The views of a scene show one set of named points, each view turned or mirrored, shifted and resized as a whole, with a little noise and some points left out.
In the rows, zero is written as 128.

Scene 1
View 1
Rul: [135 191 160 106 116  95  97 164 121  92 133]
vem: [126 187 160 103 111 107 105 166 116 102 135]
zoz: [115 182 149 103 100 127 111 162 115 123 133]
Zefog: [116 187 113 107 107 124  86 149 129 116 123]
sibe: [ 81 175 145 106 135 130 145 155 128 118 145]
Gofog: [ 99 178 171 106 134 114 142 163 119 104 148]
golun: [126 187 151 107 117 105 105 163 120  99 134]
Lemer: [125 189 174 112 137  83 120 167 124  78 143]
Kabad: [ 99 178 151 107 125 124 131 159 122 115 141]
bam: [108 182 156 110 131 104 125 162 125  96 143]
Zif: [125 185 160 109 124  97 110 163 126  89 137]
Sedem: [112 184 142 108 121 112 109 158 126 104 134]
Vuz: [ 60 167 124 113 143 148 150 143 136 126 145]
nune: [110 178 183 104 127 105 139 170 114 100 146]
Ludob: [ 59 171 109 112 139 150 143 138 140 128 139]
tor: [144 199 114 109 111  96  56 150 134  85 120]
nilar: [ 99 174 163  99 107 138 135 165 113 131 140]
popi: [127 180 218  98 110 101 150 184 101 104 154]
View 2
vem: [115 147 106 146 133 105 148 150 153 155 133]
popi: [ 87 133 103 171 132 124 145 143 136 155 120]
nilar: [113 125 111 153 120 122 143 139 144 124 153]
bam: [ 99 132 112 140 147 115 146 145 161 146 129]
golun: [118 146 107 142 137 105 149 150 159 155 131]
Gofog: [ 92 123 111 149 140 125 144 141 150 137 135]
Sedem: [123 139 115 119 146 102 151 147 172 140 142]
Ludob: [114 111 129 114 142 121 149 134 169  93 170]
Rul: [114 150 103 145 140 100 148 151 158 166 122]
Vuz: [105 104 128 122 143 126 148 134 166  92 165]
sibe: [100 118 119 134 139 123 147 137 158 115 151]
tor: [145 167 108 113 144  77 152 157 179 172 129]
Kabad: [107 125 113 140 134 117 147 142 153 129 144]
Zif: [106 143 108 141 144 107 146 149 159 160 126]
zoz: [128 141 107 148 122 107 148 147 148 140 147]
View 3
nune: [116 110 149 156 121 190 149 146 138 123 117]
Rul: [149  95 146 145 143 176 130 137 136 131  93]
sibe: [ 89 118 151 160 114 149 143 142 125 127 125]
Sedem: [123 103 149 151 133 151 131 137 125 131 102]
tor: [163  86 140 134 158 133 110 122 118 139  67]
vem: [141  97 153 151 141 168 131 143 137 132 106]
Zefog: [135  92 154 149 144 119 115 137 118 142  99]
Vuz: [ 64 127 152 163 105 123 142 139 109 128 130]
Kabad: [106 111 155 157 121 157 141 144 128 129 120]
Zif: [136 101 144 145 136 175 135 134 130 130  95]
Lemer: [128 108 133 142 131 195 143 130 132 123  90]
Gofog: [106 114 150 155 119 179 148 145 133 125 118]
Ludob: [ 72 121 144 154 114 114 133 128 104 131 109]
golun: [137  98 149 150 141 163 128 140 132 131  99]
bam: [116 110 143 150 126 176 142 135 128 127 101]
View 4
zoz: [154  89 150  77 110 102 134 113 107 103 202]
Zefog: [221  81 179  80 122 101 124 104  77 136 166]
Vuz: [161 150 208 120 164 145 175 131 129 137 132]
nune: [ 93 116 131  76 116 106 134 129 151  74 157]
Ludob: [183 139 215 115 165 139 164 124 112 144 132]
Sedem: [158  93 144  72 116  98 122 120 108 101 147]
nilar: [129 119 170  90 126 118 152 119 130 102 208]
sibe: [135 131 175  98 138 125 155 126 135 112 147]
Lemer: [132  96 122  62 105  87 109 124 123  83 117]
popi: [ 72 116 117  66 103 102 131 128 159  61 176]
bam: [126 110 134  73 117  99 123 129 128  84 127]
tor: [215  43 122  41  90  66  79 104  63 106 131]
Zif: [134  92 123  60  99  91 107 123 119  80 138]
golun: [142  83 129  60 102  87 113 120 111  88 160]

In a view up to two points have been moved. Name them for each view, in the order of its rows, or write -.
view 1 -> popi
view 2 -> Sedem
view 3 -> Ludob
view 4 -> Zefog, Lemer
